Each row is a point on a tangle of strands that fork and nearly touch. The rows are in no order.
(in the rows, 128 means zero)
Two points are linked if the straight distance between their rows is under 52.2.
Dakap: [103 149  91 102  85 119  94 158 191 125 112 138 137  89 139 119]
piv: [113 166  83 126 101 118  80 155 181 134 122 132 140  88 133 110]
Bamap: [124 109 132 133 135 115 142 111 106 138 141 126 131 136 147 127]
fafel: [ 94 142 137 164 126 136 158 114 115 124 142 138 135 113 108 131]
molo: [166 111 159 167 142 156 140  89  71 122 122 105 118 142 119 130]
vot: [ 74  97 174  89 161 111 205 147 140  86 153 158 133 171 122 141]
Bigak: [121  90  98  50  83 100 113 150 179 131 117 141 133 120 182 118]
Vopiv: [163 190  82 171 144 120  48 149 146 165 132 114 132  98 100 111]
Res: [133 174  97 178 134 138  82 131 128 151 133 121 133  97 106 117]
lut: [115 173  86 148 115 121  79 150 165 142 127 128 139  89 121 112]
kegol: [126 122 125 146 131 125 131 111 106 140 138 123 132 127 138 125]
bug: [109 156  89  85  67 125  87 168 208 125 100 141 139  90 139 125]
lorur: [ 94  90 192 104 187 117 194 140 108  92 160 155 126 192 130 149]
fize: [135 143 113 166 131 140 110 112 105 144 133 119 129 115 123 125]
tafed: [183 137 101 155 142 141  79 107  90 159 122  97 113 121 132 117]
rolu: [194 100 134 137 145 139 115  93  70 144 113  89 105 147 152 120]
rul: [147 159 112 185 137 152  93 115 104 146 128 115 127 105 103 124]
dig: [ 71 102 162  80 137 111 202 147 155  86 145 158 133 155 120 138]
riz: [154 122 165 190 138 169 146  89  71 113 122 109 123 130  95 132]
Dunub: [ 83 118 125  47  65 127 164 154 194 105 103 158 131 122 130 147]
Bev: [ 77  90 185  83 185 114 205 154 133  79 160 162 131 191 127 148]
Dos: [137 141  77  63  68 113  63 173 211 140 100 137 138  95 167 120]
nef: [157  86 147 116 151 112 139 103  82 143 133 114 118 164 166 127]
fav: [106 106 103  61  76 111 122 151 187 121 114 145 134 112 162 126]
Ger: [167 124 112 147 139 134  98 105  91 156 125 103 119 129 145 122]
vil: [ 71 120 138  54  81 130 186 150 192  90 108 160 130 128 113 148]
Nisev: [ 94 120 110  60  66 122 137 153 194 113 105 151 133 109 143 138]
Pufan: [ 60 129 139  72  88 130 193 145 186  86 115 159 129 123 103 143]
tilu: [170 192  90 184 147 130  49 144 131 164 128 111 128  98  87 116]
tifos: [ 63 115 153  75 112 121 205 148 174  81 130 159 132 139 105 140]
Kosik: [157 170 112 198 138 161  85 115 100 145 123 111 126 106  86 125]
memus: [156 183  73 146 134 106  43 159 166 163 132 116 136  93 119 103]
kas: [110 130 151 169 135 141 165 106  97 123 141 133 131 128 108 137]
Segi: [128 160  79  75  64 122  65 177 218 136  97 138 140  91 153 123]
bilom: [176 181 100 192 146 149  60 128 113 155 123 107 123 104  85 120]
lapif: [ 85 134 132 145 123 124 162 122 127 118 140 140 135 114 117 129]
gare: [201 142 107 167 145 157  73 104  85 148 109  87 106 118 116 117]
gid: [106  97 174 125 159 115 186 123 101 110 151 143 129 167 128 142]
kif: [122 178  91 166 126 128  80 143 147 147 131 127 138  91 110 114]
Palo: [122 123 167 176 141 149 171 102  86 116 139 130 132 136 102 140]
Pev: [175  80 164 118 158 118 144  99  71 135 125 106 111 175 165 127]
libe: [115  88 197 119 183 122 188 127  91 100 153 146 125 190 131 150]
fabom: [178 100 154 149 147 143 134  91  72 134 116  99 112 152 139 126]
Val: [168  90 124 108 146 108 117 103  86 158 127 104 114 155 180 117]
katun: [113  96 161 122 150 112 174 119 106 119 149 138 131 159 138 136]
bab: [120  98 148 124 143 111 158 114 104 129 144 132 130 148 146 131]
pobev: [138 115 180 179 145 157 171  94  75 107 133 122 127 144 101 142]
dapu: [172 105 119 128 143 125 109 100  84 157 125 102 115 141 162 119]

Follow the links from the first point to the second, and from the first to the third. Name the last point that the two ways share.
riz / nef / gare | dapu
tilu / piv / kegol | rul
bilom / Dakap / katun | rul

A fork is a point with three links, a tip a point with one. Leave the first point through the second and follow the links. Name the first fork or tip that comes.
Pev / nef | dapu
lut / kif | rul
vil / Dunub | Bigak
dapu / Val | Pev
Palo / kas | lapif
Kosik / bilom | memus
Res / kif | Dos
